Each row is a point on a tangle of strands that fork, close into loops and nearly touch. The rows are in no order.
(in the rows, 128 means zero)
Points whose rows are less than 138 apart are linked; no others are. Some points are linked to none.
Q_357: [159 106 172 103  77 116 145 122 161  99 116  75 153 148  99 177  85 101
 142 138 124  88 142  79 149 135 131 196 157 127 130 104 143 142 107 106
 147 129 174  79 115  89 118  93  98 169]
Q_584: [115 121  91 139 160 157 128  86  98 114  99 132 108 131 151 101 149 104
 132 150  88 133 151 134 104 106  96 132 140 144 107  74 152 103 132 140
  94 116 120 119 101 157  95 153 104 118]
Q_205: [128 165  95 120 124 118 166  92 161 112  95  93 165 153 193  98 197 109
 129 165 115 118 125 131 117 127 150 132 171 151 114 118 144 163 133 179
  59 108 129 124 174 143 131 182 123 118]
Q_536: [137 144  67 145 183 137 110 133 108 147  91 127 101 120  82 110 153  89
 175 166 114 164 183 154 120 125 116  82  89 122 157 125 144  76 186 100
 186 122 112 153 131 115 148 131 147 115]
Q_808: [ 88 131  92 151 134 184  88 122  28 120 133 161  95  97 175  97 137 122
 118 138 102 154 155 176 111  85 102 102 135 145  72 101  97  82 127 159
 182 128 116 159 124 147 111 120  99 142]
Q_759: [141 153 108 105 101  98 156  82 144 108 118  83 176 163 161 138 133  95
 117 144 158  99 115  78 124 101 184 140 192 136 120 125 142 185  91 166
  91 107 150  98 151 134 126 122 111 139]
Q_682: [149 178 151 134 176 103 133 149 239 145 127  91 117 158  68 186  82 125
 159 127 156 169 117 115 129 180 139 108 108  99 168 135 167 143 175  68
 132 107 111 150 120 122 150 103 184  81]
Q_192: [180 138  84 104 148  93 178 118 204 138  73 124  80 145 126 115 107 124
 102 126 157 128 159 112 173 167 126 138 106  82 125 175  68  97 108 100
  93 130  89 144 118  91 121 126 170  80]
Q_477: [124  94 173 147  66 144 105 165  85 143 143 169 126 107 151 127 185 126
 126 127 158 124 107 183 138 151 131  96  94 101 126 169  86 121 140 168
 199 185 123 141 200  78 165 136 149 167]
Q_886: [ 72 146 171 111  78 141  96 173 145 123 188 134 171 124 126 143 133 183
 132 100 119 126  79 169 128 132 150 127 133 167 145 159 141 183 132 177
 135 166 152 116 177 144 202 102 141 162]
Q_665: [156  90  74 146 150 139 138  94 102 118  75 145  98 144 149 126 161  72
 116 183 104 135 190 151 122  97 109 143 147 136  99  79 136  83 106 124
 129 132 137 129  72 136 106 153 103 130]
Q_132: [105  97 203 188  86 147 106 188  74 116 173 167 133  88 117 116 172 141
 141  99 170 132 119 122 152 114 135 129  73  96 137 118 111 151 137 169
 140 163 127 119 128 117 127 106  86 155]
Q_623: [ 71 174 120 122 154 152 101 143 122 154 177 135 116 119 139 119 146 164
 130 120  70 137  85 182 108 117 117 117 139 149 143 146 157 128 133 163
 110 128 129 144 173 169 156 131 148 134]
Q_988: [149 149 109 101 111 110 158 104 143 126 113  96 149 147 145 143 101 112
 111 123 146  87 111  67 136  99 163 148 187 110 102 122 126 169  67 140
 101 105 145 110 129 132 104 106 110 128]
Q_666: [111 111 198 190 127 143  95 196  63 116 171 153 147  78 102 121 135 139
 142  95 172 131 125  96 144 108 137 142  68 111 134 106 124 136 144 138
 145 132 127 112  88 121 106 105  70 145]
Q_420: [111  92 155 124  39 138 104 146 114 113 120 167 155 116 166 111 164 133
 118 108 129 102 115 188 132 167 122 111 134 141 126 151 108 131 114 188
 186 192 140 122 201  83 185 138 164 166]
Q_740: [123 107 121 131  42 144 114  70  94  81 120 151 149 138 155 117 135  94
 134 137 115 113 153 131 134 110 141 155 164 193 153  79 147 146 130 162
  99 137 184  85 130 178 134 153  99 160]
Q_454: [153 154  90 122 178 151 147 123 182 143  70 102 108 132 121 111 164 108
 156 165 109 156 175 164 115 144 106  68 112  99 100 142 145 112 136 102
 121 118 104 140 154 115 145 171 146  94]
Q_621: [142 139 143 136 175 109 133 162 182 150 135 118  68 135  69 142  71 139
 132 121 170 168  98  95 181 165 162 102  79  89 179 166 115 110 173  49
 102 102  84 146  95 122 129 118 161  90]
Q_292: [106 111 135 103 108 103 142 151 161 143 162 133 172 143 169 151 165 166
 102  90 153  96  69 190  89 137 127 100 148 147 139 219 100 147 106 185
 155 181 106 145 200 100 188 139 184 154]
Q_812: [117 122 171 152 157 119 111 160  98 149 189 141 121  91  99 120 115 161
 135 104 138 137 102 102 123 115 129 118  95 104 146 144 131 131 137 108
 131 109 113 142 114 164 103 117 110 116]
Q_935: [148 107 188 144 114 136 128 178 113 140 152 105 118 122 104 135  76 148
 130 113 143 101 108  61 166 126 138 175  93 103 104 132  79 115 116  66
 145  98 133 126  77  98 117  90  85 139]
Q_461: [149 150  69 131 174 152 126 122 157 136  64 112 121 141  92 116 169  86
 177 168 113 162 191 170 109 137 112  77 101 107 129 121 150  86 175 102
 155 125 118 129 143 102 161 151 154 108]
Q_74: [130 144 124 117 125 151 144 127 153 134  98 100 106 151 113 133  54 124
 116 123 121 118 113  54 139 130 109 160 139 130 100  81 109 110 113  55
 107  91 136 128  62 126 111  90 112 112]
Q_931: [131  79 100 158 145 141 128 116  48 132 132 180  99 121 193 113 135 134
  78 133 114 140 159 150 124  90 102 150 137 150  69  88 103  94  64 132
 162 133 144 152  60 129  73 126  89 129]
Q_160: [123  81 168 122  60 107 140 146 152 115 141 142 189 123 145 141 168 152
 110  78 163 101 108 165  98 150 118 114 135 148 151 197 100 146 125 180
 179 193 122 121 195  82 182 135 176 164]
Q_936: [193 127  98 108 169  74 182 104 188 146  95 129 105 145 125 133 129 129
  98 124 159 119 157 112 142 167 130 121 112  81 128 218  80 102  86 129
 127 137  78 141 163  69 127 139 200 112]
Q_31: [151  99 134 119  93 137 132 136  93 111 137 145 149 119 141 132 109 129
 113 107 139 103 132  85 138  88 136 169 144 133  99 102 115 161  75 136
 140 149 174 110  98 145  95  87  81 142]
Q_693: [137 114  88 129  73 136 127  99  62 109 103 149 117 144 203 101 168  91
 104 143 105 108 147 171 134  91 139 125 173 139  96 118 116 110  94 196
 133 157 157 125 147 143 127 148  96 158]
Q_317: [176  83 122 118 100 106 134 131 161 129 105 137 135 139  76 162 100 115
 130 142 142 115 171  97 157 132 141 197  97 100 145 114  83  97 136  78
 151 137 153 124  69 119 122  79 142 137]
Q_308: [ 66 181 113 133 203 145  95 117  89 134 141 116 108  99 102  72 103 168
 125 121 101 149 100 137  60 140  96 118 138 171 154  71 160 129 145 145
  89 106 101 154 107 174  83 115 103 102]
Q_758: [ 59 183 102 102 163 162 101 143 151 145 158 133 130 147 159 135 150 165
 129 135  64 122  70 201 118 124 138 115 159 173 120 147 175 147 122 176
  75 127 130 134 179 160 186 150 159 148]
Q_168: [129 160  73 126 116 148 151 111 113 116  89  98 136 144 206  76 195 102
 126 183  97 119 131 152 123 108 155 117 176 147  81 133 127 132 112 186
  84 113 125 133 192 144 138 188 117 150]
Q_855: [154 143 186 127 157  96 156 146 204 156 181  96 122 139  78 186  88 154
 141 137 171 126  97 101 138 162 153 101 118  88 144 200 108 154 129  81
 140 110 110 143 144 118 148 107 171 129]
Q_877: [143 156 104 132 133 157 139  73 126 100 104  92 155 158 168 133 119  89
 117 156 142 112 116  68 136 103 151 161 182 175 116  57 158 182 119 118
  65  87 149 105 117 170 106 122  70 128]
Q_465: [150 123 171 103  85 102 167 146 153 141 126  58 121 152 121 157  71 142
 125 108 131  75  95  65 153 136 128 196 143 104 114 143  91 131  74  96
 135 106 137 127 123  79 107  88  99 137]
Q_107: [115 162 129 156 193 103 123 137 165 157 129 117  95 123  82 133 129 132
 159 128 116 157 120 135 105 154 113  99 100 116 186 125 184 113 181  90
 125 119 107 158 129 143 123 126 153  89]
Q_702: [111 102 113 150 215 130 110 130  65 146 155 148  63  97 146  77 104 155
 100 139 136 162 126 115 148 137 114  98  94 128 103 124 103  67 119  79
 139 104  82 154  67 109  85 148 128  85]
Q_928: [135 104 157 137 119  93 113 145 112 139 149 146 144 114  72 134 159 117
 171 133 131 133 159 155 130 149 132 130  72 113 194 146 148  91 195 114
 184 148 142 122 147  97 136 143 148 144]
Q_809: [144  82  68 158 180 141 117 106 114 134  77 147  84 139 124 123 128 101
 116 168 109 156 182 145 132 116 109 160 101 134 112  76 124  57 109  82
 148 120 116 143  44 116 106 120 123 102]
Q_413: [173 117  87 133 150 122 134  92 186 126  44 127 116 161 131 136 142  77
 137 165 113 131 180 136 138 145 119 154 117  99 123  96 141  99 137  98
  90 125 119 120  83 117 115 140 137  91]
Q_752: [ 94 112 133 115  50 149  96 115  93  98 125 169 138 117 152 110 142 120
 138 116  81 115 134 173 136 134 120 137 140 160 138 113 149 123 135 178
 142 151 166  96 163 135 163 151 138 159]
Q_195: [160 161  93 130 166 117 168 107 172 122  65  92 125 116 194  79 145 121
 107 156 117 140 127 112 140 128 140 124 147 111  68 123 141 146  86 135
  46 110  96 139 144 148  87 204 104  81]
Q_98: [122 102  89 143 169 135 116 111 124 129 101 158  93 131 121 115  95 135
 105 136 119 144 148  96 127 130 109 164 100 141 114  73 112  75 119  71
 116 114 119 142  23 126  93 106 136  92]
Q_272: [150 152 111 130 202 157 120 121 185 119  47  81  89 106 142  99 117 135
 130 144  97 201 134 151 118 153 102  76 108 115  85 128 168 117 136  77
  82 129  77 137 122 138 109 189 109  48]
Q_564: [114 142 128  99 123 125 134 142 103 151 177 112 141 136 156 108  99 160
 102  86 120 124  95  95 130  88 141 109 163 122  97 160 121 212  56 157
 100 130 124 146 152 163 120  94  97 116]
Q_505: [113 170  81 115 147 179 121 143 134 130 112 125 118 124 132 113 181 120
 143 163  80 129 136 185 106 122 118  76 155 133  91 143 134 106 146 149
 136 112 124 129 181 132 173 170 162 145]
Q_849: [145 153 107 126 125 158 146  96 116 121  93  90 129 168 162 139  74 110
  89 143 134  91  93  58 136 105 139 177 177 169 103  56 131 142  76  85
  74  72 154 108  79 135  91 112  64 136]
Q_529: [131 136 104  99  65 101 136  92 100 107 128 101 175 159 184 122 129 121
 100 108 161 104 111  92 124  86 205 136 180 133 119 138 133 184  60 195
 108 147 149  93 160 141 132 116  94 145]
Q_691: [110 100  93 158 161 160 113 111  41 129 132 159  92 110 172 102 134 122
 109 148 113 152 176 158 111  83 102 116 133 148  64  90 101  74 100 131
 183 127 124 157  83 137  90 126  89 128]
Q_500: [ 99 167 122 115  87 125 145  78 190  78 113  98 195 168 157 131 167  99
 141 161 134 118 115 129 125 151 140 138 178 208 147  88 156 192 192 160
  80  92 157 114 164 143 177 177 139 128]
Q_125: [ 87 145 136 109 109 147 108 149 102 157 190 136 137 132 155 116 133 175
 113  93  97 137  90 149 123 100 128 116 139 137 128 158 127 184 105 172
 103 146 127 147 170 180 145  98 121 130]
Q_555: [103 147  92 135 125 172  90 131  54 118 131 154  99  94 145 105 149 112
 134 142  84 140 142 171 113 101 104 104 131 132  99 121 122  87 151 155
 183 128 130 146 155 139 142 130 128 149]
Q_320: [ 97 178 143 124 127 141 132 110 157 113 133  90 158 138  81 149 105 119
 157 120 107 144 112 108 101 120 114 128 160 147 155  79 208 169 176 123
 114 101 147 102 129 159 141 111 121 140]
Q_464: [ 60 175  97 115 162 181  93 102  84 129 139 121 123 120 132  91 125 155
 118 125  74 148 106 145  82 122 104 128 150 172 143  83 163 138 140 175
  59 103 108 129 134 185 111 133 104 131]
Q_972: [115 108 134 150 202 113 109 157  83 154 161 156  69  93 113 106  89 165
 105 118 151 156  99 106 158 142 140  91  78 106 151 146 118  82 141  68
 116 102  75 143  65 121  88 155 132  93]
Q_979: [ 94 142 114  91 130 110 158 137 184 142 153 119 159 156 150 151 175 155
 120 121 124 101  90 193  90 134 121  89 168 149 132 189 119 144 112 178
 119 139 121 140 188 114 176 149 183 143]
Q_560: [152 154 136  93  97  84 190 129 168 147 114  56 115 150 121 152  60 142
 101 102 161  95  95  54 143 137 146 158 161  83 103 178  71 127  60 113
 138 109 114 129 141  79 125 102 129 122]
Q_231: [108  97 176 158  62 128  98 148  78 109 138 172 128  88 118 117 163 110
 158 124 124 134 160 165 146 139 115 145  77 133 154 115 125  95 163 157
 197 178 158 118 153  98 151 143 128 156]
Q_121: [103 159 143 132 156 134 117 127 133 124 143 100 136 116  74 127  92 134
 151 112 114 143 115  88  94 124 109 137 136 138 153  82 191 146 166 102
 127 104 133 123 113 163 112  92 118 126]
Q_273: [143 165 149 136 149 123 116 150 200 134  98  77 119 154  59 164  59 106
 160 121 135 157 115  83 130 163 127 147 111 103 157  94 176 131 180  56
 136  95 115 141  98 122 133  81 155  94]
Q_646: [133 160 175 128 170  94 157 145 230 150 167  85 145 158  70 199  99 137
 163 137 166 143 104 121 110 161 135  97 120 110 154 158 155 155 156  84
 144 115 126 145 138 121 156 105 182 121]
Q_625: [ 95 183 164 148 220 132 112 148 153 149 172  91  92 103  87 112  50 158
 118 114 147 160  64  87 115 143 125 100 139 143 144 113 159 139 134  76
  99 102  99 156 101 169 107 104 115  91]
Q_677: [135  62 132 164  98 130 133 142  53 125 138 194 114 116 187 121 148 136
  81 117 145 133 146 141 143  89 113 169 118 133  85  90  99 121  69 153
 168 169 160 149  87 129  82 110  82 137]
Q_283: [167 130  87 114 195 158 124 131 188 117  32  97  70 114 146  95 103 124
 114 139 113 194 150 144 163 154 106 108  85 111  82 135 133  89 132  63
  86 131  75 135  95 107 110 166 124  50]
Q_316: [125 115 132 132 106 154 119  83 120  86 110 121 146 132  91 147  93  96
 141 137 120 123 151  81 120 110 125 170 156 169 143  48 182 134 149 105
 118 120 176  76  77 158 109 115  86 156]
Q_429: [155  88 170 143 105 124 127 152  87 167 157 167 120 122 143 143 179 130
 139 129 167 126 125 169 129 139 132  85  85  76 138 202  78 125 126 150
 186 162 108 146 183  83 134 145 143 144]
Q_848: [180  98 133 113 161  81 164 115 169 157 143 140 130 147 112 153 146 135
 126 132 156 115 147 128 127 164 123 107 102  88 150 216  93 125 117 115
 148 131  99 140 164  85 132 131 194 120]
Q_318: [ 80 213 114 141 168 161 120 110 179 125 109  95 149 140 134 131 147 140
 143 135  83 156  89 163  90 138 116 118 156 168 146  88 193 160 177 150
  52  97 114 125 142 174 153 167 121 115]
Q_776: [ 92 139  89 124 126 179 112  81  71 107 125 131 127 137 176  90 153 120
 121 139  78 129 126 146 109 104 111 136 157 174 120  82 148 126 131 178
  64 111 122 115 134 176 105 148  92 142]
Q_689: [ 65 140 151  85  60 140  95 147 159 101 161 126 186 140 117 153 111 166
 137 108 109 116  93 165 124 141 155 124 156 200 146 141 162 193 131 176
 121 140 159  99 166 136 218 130 144 174]
Q_649: [129 130 115  95  84  96 153 111 126 124 141 122 169 144 166 122 151 141
 115 103 132 103 117 131 108 106 154 112 173 115 122 168 123 179  86 193
 109 152 138 113 163 132 136 119 141 136]
Q_211: [ 82 146 198 156  96 149  94 200 119 149 201 132 151 116 126 130 148 179
 138 102 149 130  68 149 134 113 158 114 102 123 145 171 117 187 120 170
 129 171 127 128 170 152 176  97 107 158]
Q_534: [124  96 126 122  58 131 124 113  80 112 127 164 131 124 179 109 155 119
 121 111 110 113 140 163 135 108 119 134 143 129 118 120 120 132 105 188
 145 175 163 115 153 139 127 126 114 149]
Q_347: [183 117 111 112  73  86 160 104 160 113  76 113 156 151 111 182 108  86
  89 148 164  88 153  72 124 118 170 193 173 112 135 120 100 116  87 125
 134 137 167  93  98 115 118 111 123 157]
Q_524: [150 115 121 119 154 110 141 124 154 143 140 142  98 124 107 126 111 134
 126 122 124 123 140  89 147 137 116 130 113  89 119 130 111 124 124  90
 116 109 116 144 109 138 108 111 150  89]
Q_542: [ 85 120 175 169  79 146  83 175  59 114 155 170 118  78 133 102 159 140
 138 111 122 140 113 157 142 127 115 144  80 133 151 111 137 115 159 175
 163 161 136 129 160 127 138 128 110 157]
Q_325: [160  68 135 148 114 121 120 131  65 149 131 177 108 119 141 140 162  97
 140 155 155 144 183 166 156 109 126 128  82  92 116 142  85  87 128 125
 216 165 133 146 130  96 122 126 114 140]
Q_119: [127 172  98 132 132 153 144  73 139 100 110  93 166 152 184 102 164 104
 124 156 117 131 124  98 126 110 143 147 169 184 122  75 156 191 142 154
  41  94 132 123 152 181 114 147  89 115]
Q_919: [ 90 185 133 146 197 117 140 138 183 166 159 115  99 129 108 132 143 155
 165 126 108 146  96 166  98 141 109  88 123 129 164 149 164 112 154 112
 118 124 122 157 161 157 146 146 157 100]
Q_286: [135  95 139 137 119 145 109 123 105  92 124 141 143 115  89 147  89 122
 125 126 126 127 157  79 120 105 118 192 123 161 130  54 148 111 134  96
 151 133 173 100  44 145 101  91  85 151]
Q_242: [ 75 150 154  83  71 121 139 126 183 103 157  90 194 159 104 168 117 142
 143 125 129 116  96 150 108 129 137 108 175 184 145 141 154 195 144 159
 121 119 160 100 159 126 194 131 148 174]
Q_180: [156 105 182 117  97 129 134 154 144 118 137  80 134 139  96 162  81 127
 142 127 122  90 131  72 157 133 128 204 122 114 121 111 118 121 118  87
 156 114 158 109 100  88 118  76  86 153]
Q_134: [126  81 166 106  75  97 146 131 160 115 145 141 188 131 110 158 166 133
 134  98 150 102 140 162  96 156 109 118 128 152 159 184 110 123 158 150
 176 170 138 105 179  86 172 144 185 157]
Q_331: [171 113  98 101 164  92 175 132 153 150 119 145  54 133 133 102 110 144
  89 130 159 132 137 105 199 152 129 123  97  85 118 185  48  92 112  86
 107 127  82 152 112  95 118 134 158  83]
Q_618: [ 87 161  87 102 151 176  95 149 139 117 128 131 136 140 151 125 169 128
 127 159  71 115  97 209 121 137 141  97 179 165  99 142 166 126 131 175
 117 113 136 121 192 133 196 171 165 158]
Q_92: [ 90 144 126 149 104 164  63 157  41 112 134 168 107  72 140 108 139 118
 133 133  92 141 119 178 133 123 114 123 111 145 128 116 147  91 166 161
 200 144 141 140 169 123 154 131 132 161]
Q_690: [156  92 172 148 125 118 127 172  89 148 174 167 110  99 126 123 111 165
 108  98 170 115  95  87 172 120 148 118  89  72  98 170  64 151  92 109
 128 128 108 142 107 127 103 126 111 112]
Q_795: [ 97 135 168 123  92 115 120 144 142 117 173 133 161 111  83 137 144 146
 155 107 112 126 123 145 110 134 124 133 124 142 167 134 154 140 176 142
 154 144 165 107 160 137 154 123 151 149]
Q_970: [171 136 144 105 127  85 177 137 183 150 133 100 115 135  93 162  79 146
 107 118 171 107 116  73 151 158 143 129 133  79 121 202  65 144 106  98
 132 114  98 142 143 100 133 100 176 117]
Q_154: [103 132 133 100  68 104 153  89 175  95 123 119 196 160 130 145 156 105
 137 138 135  98 127 136 111 141 134 115 180 176 150 126 145 169 162 161
 101 116 155  89 156 126 165 160 167 152]
Q_363: [192  93  93 112  87  83 159 119 166 129  76 141 138 153  94 174 111 104
 100 145 156 103 175 101 138 129 143 205 128  95 147 132  67  90 103 107
 134 150 149 124  76 113 118  93 147 145]
Q_696: [149 108 135 122 110  93 150 132 110 158 162 137 129 127 171 111 159 153
 108  93 154 113 104 146 111 129 137 100 134  80 113 211  87 160  74 183
 155 173 110 157 189 109 126 122 153 116]
Q_459: [137 107 187 183 140 112  98 198  83 126 156 147 142  81  73 151 125 138
 155 102 163 124 139 104 153 125 155 139  54  90 163 129 130 119 164 105
 143 122 113 111  73 112 103 116  94 142]
Q_162: [146  76 155 122  82 111 121 118 109 124 127 161 146 122 103 137 163  91
 154 142 134 130 189 168 133 145 112 135  89 124 155 145 111  81 161 135
 203 179 159 114 151  83 154 143 156 155]
Q_396: [174  83 165 132 145  99 136 137 120 172 161 158 112 133 113 153 155 140
 139 133 162 128 133 147 137 154 142  87  72  72 160 220  86 121 127 118
 163 135  98 142 161  91 122 151 154 129]
Q_850: [124 174 112 118 173 155 143 109 166 128 124  94 128 131 146 112  97 134
 105 118 114 133 106  81 131 115 117 107 176 135  93  96 146 183  93 119
  47  85 105 131 114 167 102 130 104  94]
Q_398: [156 111 111 125  97 142 119 128  75 140 123 173 117 119 143 132 173  97
 142 151 145 132 180 175 132 116 125  83 114 104  99 162  70  95 150 144
 218 165 137 152 169  97 151 127 148 151]
Q_620: [ 95 122 123 107  34 144  97  99 101  89 126 157 166 139 163 112 137 124
 133 119  94 105 125 154 145 137 152 139 159 195 146 108 152 161 128 185
  97 130 161  91 164 156 172 154 136 163]
Q_834: [125 139 145 159 158  79 110 166 118 151 133 123 124 104  62 131 139 127
 175 136 126 132 127 145 114 146 126 117  84 133 225 131 180 106 215  85
 151 132 123 147 124 128 117 127 147 136]
Q_838: [150  96 154 159 151  94 103 166 104 142 145 151 124 100  74 146 113 139
 158 117 151 134 137 110 157 138 158 132  49  82 183 145 128  99 169  79
 140 109 102 133  79 118 101 125 128 127]
Q_49: [122  95 124 147 172 128 122 124  64 148 173 167  86 102 168  86 119 152
  99 113 127 138 122 117 143 112  99 114 103 118  84 132  93 105  90 116
 134 119 111 161  94 134  81 135 111  95]
Q_185: [154 118 128 123 125 116 123 131 186 126  97 105 131 150  53 157  81 101
 159 132 139 137 150  84 151 152 132 177  92  95 155  93 133 107 175  57
 142 113 132 128  81 117 127  71 154 119]
Q_595: [122 108 142 116  46 148 120 130  82 100 139 142 160 124 162 112 123 135
 120  91 134 116 137 116 144  96 136 146 144 152 122 104 127 184  85 178
 128 175 168  99 138 156 126  94  73 155]
Q_760: [130 104 170 155 158 120 118 184  80 151 170 170  94  89 103 135  90 179
 108  87 164 141  92 100 178 131 153  88  62  76 132 164  85 113 115  77
 114 107  90 124  67 119  96 148 112 118]
Q_819: [108 100 141 149 149 134 100 127  66 114 157 159 136  96 114 111 109 149
 125 115 131 140 144  98 109 111 110 171  94 149 129  74 137 102 140 115
 155 129 137 128  60 147  75  99  93 126]
Q_582: [ 81 184 138 139 183 130  98 133 107 133 140 106 127  98  75 102  88 156
 143 118 116 145  93 117  65 133 105 130 138 171 175  80 182 146 174 122
 108 113 116 147 112 182  95  91 108 127]
Q_301: [173 117  88 110 127  91 166  98 124 135 102 130 122 140 166 115 169 102
 120 131 138 103 163 137 103 120 140 114 157  88  94 175 109 102  74 178
 134 147 124 127 162  97 116 154 153 131]
Q_2: [143 105 160 130 121 145 123 156  99 130 161 133 139 111 130 124  90 150
 118 104 139 109 111  65 145 105 127 166 117 116  88 118 101 144  91  98
 144 115 151 128  90 131 103  85  84 130]
Q_610: [136 117  85 131 189 137 127 120 163 131  84 131  65 126 128  96 103 126
 112 132 122 161 145 110 158 153 102 136  91 118 106 107 113  79 127  66
  95 115  91 148  66 111 104 129 142  63]
Q_296: [174  97 141 117  57 107 140 103 152  87  94 115 154 141 100 177 104  81
 117 154 145  92 168  85 138 116 155 188 171 145 139  95 131 142 105 117
 138 142 195  73  93 125 124 117  99 170]
Q_10: [149  85 150 142 134 114 129 145  76 156 175 173  97 107 158 109 138 149
 113 107 144 125 112 124 154 116 123 112  96  78 101 169  78 135  92 132
 144 138 111 159 134 127  96 132 117 102]
Q_766: [139 139 119 118 163 127 144 148 187 143 117 119  61 135  97 116  77 140
 103 110 159 171 108  86 186 161 129 122  89  96 143 144  86 104 170  45
  90 105  81 149  81 116 128 110 157  65]
Q_786: [128 118 137 115 123 177 119 107  87 113 134 101 145 138 137 131  67 134
 111 124 119 106 105  68 126 102 118 181 150 171 107  59 149 144  79  97
 111  97 170  97  77 128  87  88  56 157]
Q_487: [144 139 107 101 130 116 152 126 126 136 141 117 128 127 144 113  93 139
 100  99 128  99 104  68 144  99 139 128 170 108  81 137 108 165  56 130
 104 109 135 135 120 146  98 103 109 108]
Q_893: [148  99  98 136  68 121 131  80  76  89 112 157 132 147 185 113 159  91
  94 143 126 110 148 131 132  89 157 161 177 176 142  87 136 137  97 177
 100 149 178 104 117 173 108 149  81 150]
Q_81: [157 107 146 144 150  97 117 160 156 148 130 130 111 128  49 153  88 139
 160 124 160 141 126 106 175 159 172 126  53  74 196 163 118 103 176  59
 131  94  95 136  95 110 118 113 160 124]
Q_926: [132  92 136 102  71  85 157  86 164 105 109 137 191 152 121 150 157  94
 135 124 141  94 166 142 101 147 118 123 164 154 150 151 130 124 148 154
 139 157 152  90 154  96 152 162 180 156]
Q_538: [173 175 122 112 140 103 162 108 236 122  76  90 154 158 130 172 111 110
 133 138 144 126 141 110 122 165 131 118 151  93 113 128 142 166 140 110
  81 100 106 122 117 115 131 132 164  85]
Q_101: [123 106  95 160 186 118  98 131  57 151 115 143  93 105 107 110 127 105
 159 157 127 157 166 148 130 114 119 114  77 123 155 116 136  67 167  91
 192 118  96 158  95 114 108 129 123 115]
Q_724: [110 204 132 152 186 148 126 109 202 124  93  85 132 131 133 126 133 145
 146 124  83 177 104 157  84 145 105  94 139 140 130 100 193 152 162 125
  57 103  93 129 129 173 127 169 114  79]
Q_654: [135 163 129 112 166 102 170 117 234 143 129 106 146 155 114 163 151 133
 141 132 133 131 131 151  99 159 107  86 141 107 134 149 150 157 141 122
  98 116 117 134 146 121 146 144 178  98]
Q_958: [120 135  95 101 117 148 128 121 130 126 107 132 133 138 125 124 178  95
 150 157  96 114 160 179 111 133 112  93 155 136 115 137 130  94 159 148
 153 129 140 110 175 107 169 163 167 146]
Q_339: [155  58 146 154  99 115 131 140  65 136 135 191 105 114 169 131 161 115
 112 131 159 127 158 149 152 103 119 156  97  96  95 124  86 110  91 142
 186 178 141 155 116 104  97 120 102 133]
Q_19: [101 102 135 164 165 117  95 138  36 135 147 154 110  87 126 102 123 136
 140 130 127 142 143 136 111 114 107 145  81 137 147  92 137  79 156 114
 173 126 112 149  85 130  79 126 105 121]
Q_127: [101 167 123 114 163 119 160 132 203 155 155 113 124 148 125 145 169 154
 147 135 113 127 108 190  94 141 107  81 141 129 134 169 136 129 129 138
 111 125 124 145 179 130 165 156 174 116]
Q_559: [ 67 189 115 116 131 165 116 106 133 122 141 112 149 134 117 129 128 143
 138 123  83 141  98 138 100 117 116 129 165 173 157  95 187 166 165 159
  69 104 132 111 144 181 147 133 127 142]
Q_346: [168 112 101 110 112 116 148 113  97 138 111 144 121 135 157 121 173  96
 132 141 135 112 175 170 113 118 116  97 141  98 100 175  89  97 106 163
 182 162 133 139 170  93 138 135 151 143]
Q_735: [122 123  94  89 106 154 114 141 137 112 107 141 157 132 150 132 178 108
 119 142 120  90 127 203 108 142 135  77 188 154  95 168 109 105 136 176
 165 133 125 117 203  91 197 170 188 163]
Q_614: [101 133 148 115 114 172 106  96  83  95 138  91 157 122 101 127  74 123
 146 116 120 129 128  79 111 108 115 162 152 186 139  51 186 149 133 120
 117 108 163  84  95 151 102  95  58 163]
Q_651: [130 166 119 141 193 153 127 110 186 120  81  97 110 119 142 104 125 135
 129 130  92 171 124 132 107 147  97  96 129 124 102 103 175 136 138 110
  53 107  84 134 112 156 104 172 109  61]

How many points has the smallest loop of links through each point below? Write - if it is on no loop.
Q_283: 13
Q_10: 6
Q_534: 6
Q_582: 6
Q_465: 14
Q_134: -
Q_101: -

A fork is a point with three links, a tip a point with one. Leave the first point through the second and follow the links. Name the first fork or tip that comes.
Q_339; Q_677: Q_542
Q_808; Q_691: Q_301
Q_477; Q_429: Q_331
Q_205; Q_119: Q_454
Q_19; Q_819: Q_168
Q_936; Q_848: Q_160
Q_464; Q_776: Q_559

Name the points in between on the shortest way along the links from the first point to the second, in order.
Q_618; Q_759: Q_758 Q_623 Q_125 Q_564 Q_487 Q_988
Q_162; Q_538: Q_928 Q_834 Q_107 Q_919 Q_127 Q_654
Q_877; Q_101: Q_849 Q_786 Q_614 Q_316 Q_286 Q_819 Q_19
Q_160; Q_92: Q_292 Q_979 Q_127 Q_919 Q_107 Q_834 Q_928 Q_162 Q_231 Q_542
Q_610; Q_559: Q_283 Q_272 Q_651 Q_724 Q_318
Q_318; Q_809: Q_559 Q_464 Q_776 Q_584 Q_665
